Points on a hilly landscape, in no order, each with its height.
A climber steps from a point to the highest of its 2 nearest points, and stops where none of them is higher. Distance is the straight distance between rows; heights are no part of it.
K519: [142 119 162 137  87 147  83 136 144 157  97 141 165  44 119 122 110 168
 177  95 191 152  98 122 137 101 111 143 171 172  76 157 141 115 136 131
 119 133 121 158  39 162  93]  height 2.64
K953: [ 76  90  95 117 126 160 179  91 109 135 125 111  81 151 184 103 107 118
  69 129 137 110 157 124 160 147 152 105 189  96 131 158  91 121 177 117
 145 155 103 114 138 117 136]  height 1.20
K964: [135 126 120 118 155 127 135 143 121  88 116 114 162  83 168 109 150 132
 110 127  83 140 126 174 172 175  87 102  80  93 126 104  98  73 144 151
 144 162 108 132 142 139 182]  height 3.72
K571: [157 130 128 111 150 102  91 158 159 100 137 172 153 129 136  82 158 139
 121 146 107  98 113 132 106 133  82 135 144  76 147 111  76  86 187 113
 142 100 121 150 151 159 129]  height 0.31
K269: [ 87 178 126 180  95 105 158  78 131 118 145 129 133 186  61 197 156  66
 173  65 154 135 128 130 113 147 147 174  98 227 156  80 156 170  33 134
 115 162 143 111 135 117 132]  height 2.16
K989: [ 88 116 139 146 117 106 134  91  98 175 141 150 146 124  69 180 101 109
 212  36 182 182 140 126  85 132 169 171  75 201  90 192 187 148  89 150
 117 170 143 149  82 101 101]  height 2.86
K289: [ 76 145 131 122 179 146 125 149 130 134 121 113 117 150 157 113 182 110
 110 199  97 123 184 111 111 159  64 146 155 105 189 157 107 115  84 110
 121 174 162 129 151 104 118]  height 4.30
K610: [105 111 150 164 132 177  92 111 135  97  92 159 133  96 117 120 112  92
 164  38 127 173 124 121 124 112 140  97 178 161 126 102  93 107 152  96
 131 223 100 120 172 127 193]  height 6.91
K763: [158 140 160 116 134  94  63 143 160 125 111 135 151  94 134 124 108 111
 135  95 114 132 124 121 148 115 129 143  99  81 132 135 144 144 153 109
  99 105 120  91 159 132 104]  height 2.84
K262: [ 46 114 109 139 140 142 184  66 119 109 113 114 113 177 187 110 132 124
  89 126 135  99 139 140 162 127  98 107 149 125 141 146 107 118 143 119
 118 140 145 110 153 128 101]  height 1.02
K401: [110 148 145 165 119 147 132  85 118 173 119 147 113 136  61 155 164 119
 189 108 116 191 143  81  98 110 173 150 117 227 155 132 166 177  66 135
 102 116 150  97 126  89 109]  height 5.70
K81: [ 87 133 138 149 155 132 125 117 115 106 114 115 131 142 150 120 131  94
 115 120  97 131 110 131 152 155  93 129 133 126 138 129  81  93 108 110
 129 181 152 137 135 123 149]  height 4.09
K498: [175 130  83  84 145  94  91 147 172 110 167 174 132 159 109  96 155 161
 160 155 107  90 115 156 107 138 123 150 126  52 152  86  82  89 172 125
 141  57 129 162 145 158 133]  height 0.40
K630: [107 128 136 169 112 134 118  81 106  99 128 122 152 105 128 172 135 108
 151  56 154 198 148 130 128 148 123 119 130 189 105 150 137 133  70 153
 133 156 116 126 104 127 113]  height 5.53
K347: [114 130 133  89 171 144 128 167 132 158 124 143 120 135 164  70 125 141
 102 204 106 146 190 119 125 134  68 125 193  83 111 162 106  90 112 135
 150 200 163 161 108 144 140]  height 3.42
K629: [168 110 139 133  79 141 144 144 129 141 130 101 107 100 169 129  93 164
  81 119 151 107 127 149 135  98 153 113 116  94 110 172 168 152 160 156
 119  71 122 103 117 179  97]  height 5.42
K164: [115 122 160 160 130 153  89 141 110  95 103 132 117  97 115 147 106  89
 145  62 137 167 116 138 123 140 120  91 192 145 109 142  98  86 184  94
 139 214 105 143 121 134 168]  height 5.99
K121: [162  91 103 133 129 117 118 155  81 129 149 121  99 126 109 159 124 120
 125 112 140 150 122 102 100 134 189  83 185 123 148 134 121 139 216 116
 126  84  70 106 133 115 129]  height 5.45
K623: [ 76 124 151 158 114 155 136  60 109 177 129 149 136 106  92 138 110 131
 224  75 161 195 141  93 112 127 163 165 122 222 108 174 137 144  77 129
 124 156 138 152  79  84 100]  height 2.55
K942: [ 98 124  65 148 142 116 174 144  81 111 142 127 116 198 108 131 137  72
 114 163  96 111  92 132  95 162 128 121 110 175 174  53  94  97  93 125
 171 165 133 130 166  88 206]  height 2.98
K449: [116 112  75 131 150 123 124 141 133 167 201 174  90 226 107  96 135 122
 125 156 115 114 143  90  66 134 185 147 163 125 184 109  77 128 186  80
 127 119 117 134 172 108 151]  height 5.10
K462: [123 136 105  86 183 126 115 170 142 129 137 143 147 129 156  95 175 135
 107 221  94 140 179 124 101 159  64 130 155  74 146 132 101 102  80 127
 160 169 156 147 143 121 155]  height 3.92
K962: [ 89 110 105 152 131 160 162  83  84 129  97 125 111 136 143 149 142 108
 116 118 113 190 162 113 127 138 135  98 152 195 128 135 102 128  51 135
 164 173 137 108 134 110 173]  height 6.38
K128: [145 140 159 119 104 124  97 128 148 150  91 166 148  80 133  62  43 185
 120 137 175 105  90 144 131  23 116 166 110 134  85 145 156 152 123 126
 123 126 171  99 108 183  59]  height 3.63
K632: [ 90 134 116 167 103 134 149  90  75 106 126 123 118 124 121 179 138  83
 151  54 136 201 162 139 119 177 122 115 145 193 123 129 123 104  36 135
 166 203 141 117 127 141 170]  height 6.00
K889: [119  99  86 127 128 117 159 138  92 139 133 115 103 166 118 144  97  90
 128 146  94 127 102 134 105 150 178 108  94 150 129  88 116  92  95 110
 175 178 103 135 157  90 233]  height 3.24
K545: [145 120 123 132 103 145 173 144  97  70 119  72 117 133 119 165 137 114
  93  98 125 149 123 166 167 149 155 107  54 126  96 111 180 150 127 175
 126 142  93 121 145 112 156]  height 4.25
K148: [144 138 161 133 135 102 119 138 135 124  92 134 163  80 141  96  55 197
 104 114 156 134 110 140 139  62 117 136  91 142  76 153 138 141 110 136
 123 135 163  96 111 156  94]  height 4.04
K186: [151 141 193 119 127 118  80 177 139 146  88 146 126  66 127  98  72 127
 137 122 151 144 124 112 118  87 112 159 146 105  96 183 139 142 144  99
 132 146 143 125  96 168  88]  height 3.66
K688: [152 129  94 141 169 126 114 174 130 125 163 136 118 183  93 140 172  99
 139 160  94 131 125  97  73 140 132 140 118 132 201  90 105 135 150  97
 124 120 116  98 197 110 161]  height 6.12
K490: [132 130 134 111 153 147 139 114 135 131 116 127 153  98 158  98 164 171
 122 191 124 152 174 106 146 125  93 118 173 128 105 141 108 117  85 152
 128 123 130 150  85 131 121]  height 5.66
K838: [162 126 137  97 106 146  86 118 158 161 156 161  90 152 132  97 124 145
 150 142 114 141 180  98 124 114 155 140 157  97 122 152 129 126 137 111
 119  81 122 154 104 150 121]  height 4.24
K551: [113 142 150 116 151 119 132  79 148 143  95 159 167  95 103  90 149 166
 137 169 139 138 148 109 118  74  96 172 100 161 145 159 162 177  86 141
  92  97 157  96 124 109  38]  height 2.50
K809: [134 119 142 114 151 140  70 158 129  92 131 183 121 130 156  46 135 117
 107 140 105 116 138 151 126 136  76 131 139  67 123 112  55  69 215  98
 156 167 127 163 152 162 161]  height 0.13
K138: [141 133 147 125 110  93  76 136 136 154 102 135 175  64 106 144 109 141
 148  60 162 137  72 137 142  96 123 166 100 161 122 138 174 150 124 140
  93  98 143 104  93 125  63]  height 4.98
K832: [ 95 115 117 138 139 128 187  77 141 155 122 136 102 192  86 146  95  99
 128 120 109 144 125  95 115 107 188 124  99 176 142 136 131 180 100  88
 129 136 151  95 162  80 160]  height 4.22
K628: [154 120 153 144  79 122  81 129 152 193 127 141 150  55 114 143  90 180
 183  62 153 151  90 144 159  98 149 131 136 172  78 138 142 111 138 148
  97 135 125 161  62 134 124]  height 3.01
K724: [112 141 115 137 134 129 138 127  90  63  99 100 136  85 167 146 186 119
  93 126 107 152 127 169 168 172  69  79 135 103 139 133 104  91 129 163
 132 160 112 111 123 141 118]  height 4.00
K395: [120 124  90 110 137 141 191 107 129 156 122 124  98 209 117 137 140 124
 106 172 115 130 156  93 111 103 171 140 102 147 158 116 156 189 107 116
 130 109 134  94 191  84 146]  height 4.40
K453: [143 158 123 167 145 119 118 142 148  99 144 131 153 145  98 172 221 101
 151 154 102 124 114 101 102 137 114 156 109 161 195  68 125 146  77 122
  97 107 140 106 164 113 118]  height 1.95
K404: [133 139 154 121 100 139  96 151 128  72  84 124 167  40 184 104 141 183
  81 130 177 100 117 163 152  79  77 101 134  98 116 152 136 125 142 152
 133 114 139  92 132 170  72]  height 2.11
K429: [117 159 165 150 103 111  97 121 137  84 102 133 163  44 152 140 149 121
 116  96 169  56  67 164 155 143  65 137 149 102 125 155 127 105 154 136
 130 113 130 124  94 174  61]  height 1.79
K91: [142 153 143  95 121 134  82 165 141  81  86 155 146  84 166  83 125 164
  74 140 148 110 150 143 129  85  95 117 170  68 123 142 136 130 165 125
 129 119 130  92 160 176  83]  height 2.31
K555: [ 79 138 171 129 120 139 105  91 135 147  73 160 169  77 114  81 108 156
 145 138 206 118 111 115 120  54  98 184 122 179 130 179 164 166 122 118
 115 103 155 107  95 133  25]  height 2.35
K984: [129 125 190 144 121 148 109 147 144 112 113 108 109  96 158 139  96 111
 136  99 145 133 130 116 150 146 109 119 173 113 110 163 105 100 157  98
 142 177 120 147 102 151 129]  height 4.92
K567: [155 126 140 130  88 121 123 114 148 126 155 109 122 109 143 149 122 109
 152  98 133  65  89 147 167 154 128 130 124  94 125 115 126 111 172 124
 115  66 102 162  97 146 116]  height 3.36
K170: [132 111  79 129 176 117 123 163 135 137 163 159 139 181 123 106 159 134
 129 199  83 101 134 111  62 160 104 143 131 138 177  97  79 108 124 113
 144 141 157 145 182 107 179]  height 5.81
K976: [161 111 119 127 115 148 116 113 139 140 144 174 112 132 142  70  87 166
 138 117 127 131 127 121 145 108 151  85 168 125  84 115  76  63 183 116
 136 136 114 172 100 157 183]  height 5.51
K668: [172 107 126 123  68 135 170 142 111 147 141  69  97 128 131 162 109 146
  91 129 164  79  94 163 133 109 151 125  93 103 103 140 188 157 179 176
 127  41 121 122  98 152  98]  height 5.76
K967: [109 112 105 143 159 125 135 115 115  94 105 138 154 142 148 126 154 129
  88 140 129 117 118 120 123 114 107  79 166 136 157 103 106 131 164 131
 109 100 135  90 188 128 116]  height 5.88
K792: [138 121 149 138  70 150 159 120 127 138 145  57 113 157 105 151 127 136
 123 120 162 112  95 146 159 107 135 155  56 114  76 135 212 158 113 183
  97  65 134 138  83 120 100]  height 6.17
K608: [164 135 167 129 133 110  39 165 156 153 109 170 144  91  95 116 115 131
 151 109 117 160 130 101 120  89 120 146 154 125 145 150 136 148 137  95
 100 117 139 107 125 141 100]  height 3.15
K563: [124 139 120 160 139 126 147 126 115  92 152 106 143 126 135 153 193 107
 155 149 115  97  95 152 144 185  83 102 168 119 138  97  92  84 116 130
 132 111 118 172  86 122 137]  height 1.15
K594: [149 140 171 111 124 135 105 155 150 133  95 156 117 105 172  72  78 177
  94 149 139 166 190 114 132  78 128 135 140  97  82 191 146 142 126 133
 147 148 138 114 110 171 108]  height 4.39
K480: [ 60 141  84 126 167  89 204  92  80 107 121  93 117 168 170 129 134 119
  40 150 139  76 114 159 142 143 108  97 160 113 135 115 115 110 170 147
 124 142 147 112 147 127 103]  height 0.89
K191: [180 142 163  94 109 131  95 179 165 156 167 135 117  95 132 126 106 139
 156 149 117 147 150 116 137 153 120 123 153  69 110 164 122 104 146  95
 151 118 109 172  85 149 134]  height 4.85
K896: [111 140  80 107 151 150 126 184 129 113 144 103 119 206 113 137 177  97
 123 208 107  90 156 126  76 160 138 183  86 110 214  76 122 140 116 100
 142 145 120 119 222 106 181]  height 5.82
K742: [147 136 164  95 122 138 122 135 155 138 162 106 147  98 106 130 159 127
 173 163 131 127 138  99 141 148 109 188  93 101 118 152 157 166  49 147
 135  97 104 164  63 102  92]  height 6.33
K578: [133 132 144 130 116 123 107  96 151 138 135 120 168 119 103 146 187 132
 170 146 144 121 107 110 147 125 105 168 105 148 148 110 158 164  74 151
  95  62 121 130  91 102  70]  height 6.80
K581: [136 121 144 110 127 101 150 104 141 188 130 161  81 164 109 107  49 121
 109 144 123  99 135 100 100  86 159 135 134 107 136 160 153 172 160  85
 120  88 173 102 130 133  92]  height 4.46
K969: [169 164 114 119 121 142 150 174 103  64 133  86 135 104 102 174 168  76
 119 113 109 146 127 173 151 176 127 123  74 125 108  75 153 104 116 159
 143 153  84 140 133 114 176]  height 4.64
K59: [143 112 148 114  91 158 128 102 139 140 118  92 147 133 107 145 162 143
 143 134 153 144 109 127 160  94 123 153  60 120 124 110 191 178  94 181
  89  50 122 104 114 101  75]  height 6.53
K956: [124 121  76 106 169  73 200 143  90 102 134  90 131 139 150 124 147 146
  64 190 128  60 108 168 124 148 118 105 125  89 114 107 107  98 173 158
 144 131 140 142 142 138 136]  height 0.73
K106: [111 135 156 130 146 122  85 138 139  87  90 128 137 104 178 111 124 119
  90 114 125 136 150 126 138 105 110 120 122  79 145 155 133 140 162 107
 121 135 127  81 185 143 102]  height 2.56
K437: [129 119 155 144 102 105 136 144 100 110 132  92 132 120 118 191 102  96
 127  70 160 144 103 147 123 135 134 118  92 133  88 156 192 157 124 147
 112 122 140 122 101 142 103]  height 3.80
K903: [132 142 138 127 145 126 117 124 119  85 105  94 158 105 139 148 179 114
 127 142 116 166 151 119 133 134 109 127 106 137 129 121 149 159  62 151
 121 117 119 107 129 118 113]  height 5.32
K779: [180 132 150 130 125  80  96 167 152 150 106 137 173  46 109 127  82 194
 131  95 148 143  75 148 150  83 122 151  87 132 108 142 157 134 114 148
 109 110 161 107  83 147  94]  height 4.55
K245: [143 133 164 135 118 120  88 142 149 127 105 159 191  37 127 118 153 156
 159 121 163 142  92 118 151 128  70 156 163 137 105 147 120 111 117 126
 139 130 108 167  46 149  95]  height 2.34
K389: [176 120 135 127 109 124  85 124 143 180 135 126 126  80 106 152 108 172
 193  75 108 168 113 140 148 105 168 105 121 148  98 102 144 116 108 166
 107 145 106 139  98 116 162]  height 3.46
K86: [ 87  94 113 146 113 134 186  80 125 120 131 124  80 178  80 182  83  94
 133  64 128 146  99 118 113 129 201 103 120 164 129 135 130 155 110  84
 135 162 125 118 148  87 184]  height 3.96
K823: [125 146 117  88 131 138 137 142 152 122 162  89 110 185 148 108 126 115
 131 178 108  87 141 138 145 171 152 150  86  82 136 111 121 122 103 109
 155 131  98 163 138 109 173]  height 4.87
K43: [ 97 106 104 131 138 162 167 130  90 135 126 116  91 136 183  81 105 143
  68 142 142 117 147 142 147 141 138  84 190 100 109 151  65  81 203 123
 159 186 114 156 112 151 159]  height 1.46
K572: [114 161 160 155 183 113 100 142 147 138  88 162 156 101 115 116 167 115
 143 164 126 151 136  74  98 115  82 169 144 163 166 154 120 169  94  99
 103 143 153 104 146 115  88]  height 2.75
K676: [150 158 147 134  84 121 116 158 144  80  94 149 161  22 149 112 136 175
  96 107 158  67  65 178 155 110  91  92 118 109 113 140 126 106 171 157
 137  95 126 121 110 182  84]  height 1.94
K680: [153 119 169 122  79 132  89 106 160 182 115 177 102 123 140  93  50 165
 120  87 154 106 117 137 130  52 161 157 111 115  98 161 172 143 143 120
 113 104 167 101 115 161  78]  height 3.25
K221: [177 134 150 144 118  91 138 163 149 154 148 127 120  88 115 138  60 135
 146  78 106 110  86 162 143 136 146  97 105 123  92 131 127 101 183 135
 121 137 132 153  97 147 177]  height 3.99
K118: [182 118 106 108  91 113 109 144 157 151 174 129  93 133 125 120 108 140
 165 118 111 103 118 153 149 156 177 137 107  70 122 107 125  99 194 132
 121  66  88 148 124 149 138]  height 3.64
K15: [128 123 132 150  94 121 124 118 119 103 166 113 124 112 114 179 129  73
 144  63 139  91  90 151 152 179 139 101 133 137 130 108 135 124 176 123
 105 101  94 153  95 129 128]  height 3.12
K592: [ 75 141 143 175 116 161 199  57 107 152 130 149 107 160  82 166 161 104
 171 107 138 176 157  89  97 140 157 125 128 230 147 146 139 162  51 112
 123 141 157 115 115  96 128]  height 5.50
K888: [106 134 151 139 104 160 160  77  91 120 125 110 131 153  89 166 160 108
 142 113 143 178 149 107 113 105 140 150  76 189 130 117 191 197  55 160
 114 104 140  91 135  94  96]  height 5.96
K536: [114 145  97 119 144 149 161 136 102  86 136  71 112 175 137 162 196  89
 109 169 134 103 150 127 118 169 127 124 135 116 157  89 134 140 121 138
 139 108 101 130 157  98 124]  height 4.54
K914: [132 110  82  94 153 147 138 168  88 101 130 107 128 134 152 115 155 108
 114 183  94 135 142 165 135 182 119 111  99 104 153  85  84  90 144 155
 183 151 100 137 166 121 195]  height 3.43
K226: [ 89 144 169 141 128 131  98 126 131 110 124  99 132 101 143 149 148  79
 162  96 127 146 128 125 151 191  79 135 157 124 138 151 101  97  99 117
 127 169 127 160  81 116 105]  height 4.14
K84: [129 153  86  77 114 161 118 132 153 136 160 101  88 232 102 120 125 118
 154 168 103  91 150 114 130 154 175 183  77  97 161  80 123 131 110  85
 144 108  87 148 163  92 172]  height 5.23
K534: [160 132 142 141 170 132  67 179 158 121 102 177 152 117  97 115 166 146
 137 162 108 166 147  84  92  94  89 128 172 137 165 119 121 147 126 109
 105  96 144  95 173 138 107]  height 2.92
K766: [144 132  74  77 145 128 133 167 113 111 130  76 112 180 103 155 165 105
 118 176 131 119 150 134 113 157 175 153 111  99 153  81 139 142 165 127
 140  91  85 130 180 104 140]  height 4.77
K833: [159 119 172 115 102 114 115 117 162 186 134 146 110 120 137  92  39 164
 126  94 129 148 139 124 148  75 166 168  70 102  83 182 166 144 113 126
 112 138 158 107 112 143 120]  height 3.53
K320: [108 121 138 170 135 164  90  96 139 120  86 149 141 110 116 130 134 124
 157  70 123 187 130  89 125  93 141 102 168 184 133 103 102 131 126 116
 111 161 109 103 172 120 162]  height 6.39
K504: [146 108 136 152 132 133 130 128 133 139 131 155 139 102 117 110  67 140
 150  74 103 136 105 144 153 127 156  84 117 152  86 111  94  83 167 118
 135 180 119 163 121 125 209]  height 4.69
K37: [155 122 131 146 100  80  78 140 130 169 127 148 131  90  63 155  74 123
 163  61 142  89  38 153 118 122 135 114 152 153 115 114 150 106 180 121
  86 106 150 137  83 141 120]  height 3.13
K981: [121 127 125 138 109  83  80 104 129 155 103 145 161 131  83 168 107 137
 157  58 146 131  65 144 154  96 131 139  85 169 143  83 165 166 124 150
  79  87 143  91 124 108  89]  height 5.33
K271: [ 96 121 121 139 141 159 162  82  97 124 104 108 148 121 159 122 153 146
 112 154 123 169 170 113 146 139 101  94 178 163 107 142 123 135  66 165
 146 147 152 128  95 128 108]  height 6.03
K477: [154 141 117  92 150 117 140 155 148 144 144 149 116 137 167  82  82 160
  86 192 122 114 161 126 108 126 120 128 175  76  93 162 116  90 152 121
 169 138 150 165  99 163 137]  height 2.83
K937: [160 130 123 136 130 153 163 186  99 119 117 136  97  96 172  83  81 156
  59 139 132 105 132 159 130 122 131 100 146  97  85 150  86  77 228 121
 165 178 115 139 120 199 166]  height 1.91
K379: [130  97 140 135 125 153 113 135 128 143 136 167  78 165 113  75  66 112
 134 119 133 130 128 112 100 112 155  99 180 119 107 140  67  86 204  81
 157 191 103 163 133 132 193]  height 6.60
K912: [109 165 128 188 112 142 156 120 135  98 154 137 126 190  90 191 195  72
 146 111 129 132 127 100 108 156 126 157 105 190 189  85 152 160  74 111
 104 151 141  99 153 129 126]  height 2.04
K743: [129 122 125 129 164 108 137 127 133 175 150 164  82 199  87 111  92 112
 118 149 114 112 140  87  94 107 175 121 154 136 157 144 120 150 166  62
 129 107 155 109 163 111 133]  height 4.78
K377: [101 159 144 174 138  84 106 114 130 132 146 148 141 150  70 194 109  60
 177  46 117 146 104 120 112 144 142 152 111 199 151  90 136 143  74 112
 102 166 135 126 147 106 151]  height 2.37
K601: [117 123 103 106 157 131 157 140  94  94 120  81 126 127 174 152 177 123
  84 156 123 122 161 139 135 152  94  98 160  83 132 146 133 131 126 162
 123 128 127 118 133 128 113]  height 4.26
K737: [113 134 107 105 184  98 153 134 134 116 131 127 152 127 147 101 189 152
  96 197 115  59 112 154 126 146  42 115 199  75 142 127  79  79 126 151
 135 135 147 166 122 149 109]  height 1.43
K171: [ 97 127 153  96 152 147 144 118 134 136 110 119 118 122 181  95 120 146
  84 162 129 131 190 116 130 107 112 137 146  94 115 201 146 154 106 131
 135 145 157 117 133 131  93]  height 5.05
K590: [102 108 150 152 139 152 122 127 116 122 131 143  94 154 118 119  94  95
 148 122 112 138 125  95 103 139 129  99 193 148 131 151  82  91 158  71
 153 207 124 158 122 112 184]  height 5.59
K208: [ 68 128 129 133 123 172 197  87  79 155 134 127  87 178 111 150 147  95
 128 148 112 145 181  93  94 159 156 137 128 190 135 139 152 193  42 114
 142 146 159 116 125  71 150]  height 5.27
K189: [144 134  61  89 145  97 169 129 133 112 173 132 131 143 148  91 141 171
 100 197 137  66 122 179 126 140 148 137 114  73 114  88  87  84 195 156
 151  87 111 164 156 159 148]  height 0.58
K554: [ 72 125 103  98 158 139 151 111 156 157 142 112 107 159 182  99 165 129
  95 190 117 105 206 107 125 129  98 133 160  85 150 177 142 136 107 126
 128 134 152 120 165 110 104]  height 4.63
K13: [159 109 125 128 108 124 143 118 118 122 133  84 118 130 100 171 113 122
 131  68 130 149 105 141 154 128 178 101  82 149  97  98 169 155 125 155
 104 109 105 125 117 119 142]  height 4.21
K622: [104 156  78  97 142 177 161 155 134 131 149  81 121 224  94 143 153 109
 118 221 112  60 145 112  93 159 149 174 110 128 174  69 133 128  84 100
 155 126 115 151 169  89 177]  height 5.54
K426: [111 161 157 126 168 124 153 127 132 158 116 163 136 107  97  89 173 141
 151 191 100 162 173  77 106 128 110 187 113 180 161 156 146 183  74 133
  99 109 161 110 157  95  77]  height 2.62
K829: [133 149 150 136  98 161 145 130 137 108 110 124  98 102 207  90  92 168
  73 138 153  73 143 158 147 107 115 120 155  87  96 161  97  93 184 130
 137 145 135 147 120 199 108]  height 1.45
K218: [168 113 110 112  66 141  92 104 165 177 169 139  86 141 146 116 119 157
 156 103 127 132 158 120 164 118 206 111 131  84 130 135 130 115 164 127
 108  70  84 131 116 131 143]  height 3.91
K527: [ 99 112  97 132 133 115 186 113 111 109 129  99 111 179 128 159  85  78
 101  98 108 120  93 153 158 151 182 104  78 146 124 102 129 136 108 113
 150 172 108 127 146  91 191]  height 3.58
K442: [104 141 118 108 125 118 146  89 148 116 119 133 114 138 198  86 138 156
  79 164 151  51 150 143 140 106 102 111 174  80 124 140 104  92 171 127
 118 103 122 124 156 169  91]  height 1.21
K729: [174 105 116  90 101 135 143 127 136 136 134  99 107 151 138 131 104 155
 113 134 126 147 166 128 145 101 173 131  83  75 109 145 173 176 136 153
 114  77 121 105 136 122 120]  height 4.99
K423: [103 119  93 114 163 129 157 132 103 110 141 104 130 154 164 116 182 137
 102 180 102  90 116 143 139 179  62 104 175 100 149 106  63  66 146 132
 151 156 129 162 113 128 142]  height 1.30
K115: [ 97 141 146 147 134 105 141 104 134 102 104 122 148 100 163 116 160 143
 118 162 147  59  95 153 154 129  56 122 178 105 126 144 102  96 121 129
 124 126 145 155  86 157  71]  height 1.61
K508: [112 120 160 150 126  98 145 111  97 131 140 108 132 138  91 189  66  99
 159  58 161 168 123 134 109 139 144 149  65 173  81 167 185 152  66 152
 130 167 147 132  83 115 121]  height 3.30
K346: [138 143 134 117 144 127 109 143 120  80 125 101 141 110 134 163 169  80
 138 103 101 144 125 135 145 163 117 131 100 121 139  73 135 128  94 137
 138 133  96 126 158 117 153]  height 5.00
K948: [121 104 111 156 108 136 137 105 107 123 125 135 115 128 109 164 131 121
 139 101 135 144 110 105 115 132 163  66 186 164 136 128 130 142 179 111
 124  90 107 112 121 122 121]  height 5.79
K807: [121 135 124 126 144 115 126 125 139 110 155 121 132 150 152 109 115  89
 130 138 103  93 120 139 141 165 119 136  94  93 148 112  96 102 144  92
 134 130 121 146 144 122 158]  height 4.48
K445: [ 97 160 131 163 107  79 109 104 156 105 108 143 171 142  93 176 156 105
 135 102 150 129  76 132 125 115  96 139  94 183 169  95 167 180 114 143
  89  78 133  92 150 122  68]  height 5.55
K739: [136 106 115  93 116 161 153 118 115 125 133  77  95 180 109 163 125 101
 124 130 122 150 152 105 137 117 177 130  86 121 117 126 177 188 105 125
 126 103 106  99 161  70 138]  height 4.62
K712: [103 149 106 160 138  97 145 101 106  72 102 139 171 136 123 160 156 130
  90 134 130 118  84 135 120 114 100  90 125 174 163  84 137 154 135 128
 110  98 137  87 161 135  80]  height 5.71
K253: [125 125 157 104 134 124 149  79 148 189 147 159  96 155 127  71  62 156
 130 151 127 142 158 113 136  88 159 149 108 120  99 179 140 161 102 111
 116 122 177 130 108 125 101]  height 4.05
K69: [123 117 112 142 139 151 118 108 139 123 117 154 132 159 132 124 148 138
 107 119 114 156 145  90 119  99 150  98 156 166 158 116 110 160 140 113
 103 109 122 100 175 111 135]  height 6.09
K626: [ 96  98  56 114 138 153 152 169  63 127 139 111 124 166 143 113 135  96
 111 184  79  99 122 154  97 193 119 129  92 112 180  66  79  78 119 137
 199 186 112 150 173 105 222]  height 3.19
K463: [171 123 115 128 142 113 157 194 129 142 139 136 105 129 163  98  65 161
  74 161 105 137 145 146 123 131 146 100 135  91  94 159 111  87 186 121
 166 162 139 154 117 163 183]  height 2.36
K728: [144 114 130 122 114 142 140 100 141 145 121 116 160  84 147 112 149 201
 139 150 141 155 135 111 152  98 116 116 111 132  86 141 137 140  91 170
 121  78 121 125  78 130  94]  height 5.30
K457: [162 124  68  80 169  82 147 123 153 131 160 154 146 164 124  87 144 174
 121 200 112  82 136 130 109 121 117 121 147  81 117  99 107 103 136 143
 145  69 145 160 144 142 128]  height 0.48
K752: [184 122 144 135  90 103  98 158 141 162 117 140 117  74 123 141  69 151
 130 101 136  77  61 162 131 101 142 120 135 124 102 135 135 105 175 130
 113 104 147 132  85 174 120]  height 3.48
K803: [172 111  80  98 151 109 120 179  79 135 156 113 100 147 102 141 149 126
 115 157 111 149 144 111  87 149 183 117 153 100 150 115 114 141 193 121
 155  82  90 108 159 102 153]  height 5.09
K193: [153 139 160 129 147 109  64 166 170  96 100 177 187  55 115  95 162 145
 147 139 141 118  80 126 142 101  56 141 164  99 128 134 109 117 126 115
 139 123 126 139 113 152  92]  height 2.12
K464: [171 135 176 106 101 121 107 168 177 167 182 109 121  90 139 127 121 126
 165 131 128 120 146 121 143 154 127 170  97  78 104 171 150 142 101 126
 119 106 120 163  63 134 113]  height 5.63
K691: [123 131 154 152 136  78  87 115 131 143 148 147 142 121  69 178  95  92
 193  38 128 114  72 142 115 142 141 115 152 184 129 104 128 113 133 125
  96 150 134 154 114 116 145]  height 2.72
K93: [ 97 112  60  99 170 118 142 147 115 162 167 137 110 206 139  92 123 133
 100 202 104  95 159 112  70 147 141 139 138 103 156 105  96 111 143 106
 155 130 142 145 181 113 169]  height 5.47
K392: [126 118 143 137  84 154 142 102  89  74 118  82 139 132 121 183 176  96
 121 107 149 180 152 132 138 133 126 118  91 152 112 118 185 171  77 176
 114  95 100 110 116 113  93]  height 5.65
K182: [164  99 121 131  88 122 125 119 147 174 121 116 124 111 105 145  98 171
 153  42 122 140 109 173 167 106 190  95  79 141  87  79 159 141 149 176
  82 121 111 111 125 113 156]  height 3.88
K23: [136 107 141 158 110 139 125  95 114 139 125 115 174  77 127 148 111 165
 158  79 151 178 128 119 153 105 132 132  94 177  84 151 157 144  72 181
 113 125 132 140  73 118 104]  height 5.06
K664: [150 128 116 114 128 162  92 149 143 111 155 110 140 121 155 132 176  97
 159 145  91 168 171 114 116 160 132 140 109 111 179  81 109 114  96 123
 148 142  91 114 178 106 194]  height 4.68

For each start below, name the point where the climber stops.
K269: K379
K571: K171
K937: K171
K555: K610
K81: K688
K809: K688
K567: K578
K680: K610

Call two points neighbours if one is among the 2 nearest of the other. Go from one point of each pair to the other, from neighbour to neighbour, staying as high as possible. Name the lowest point that can't be avoided.
K688 and K379: K81
K171 and K379: K555
K888 and K610: K914
K610 and K379: K590
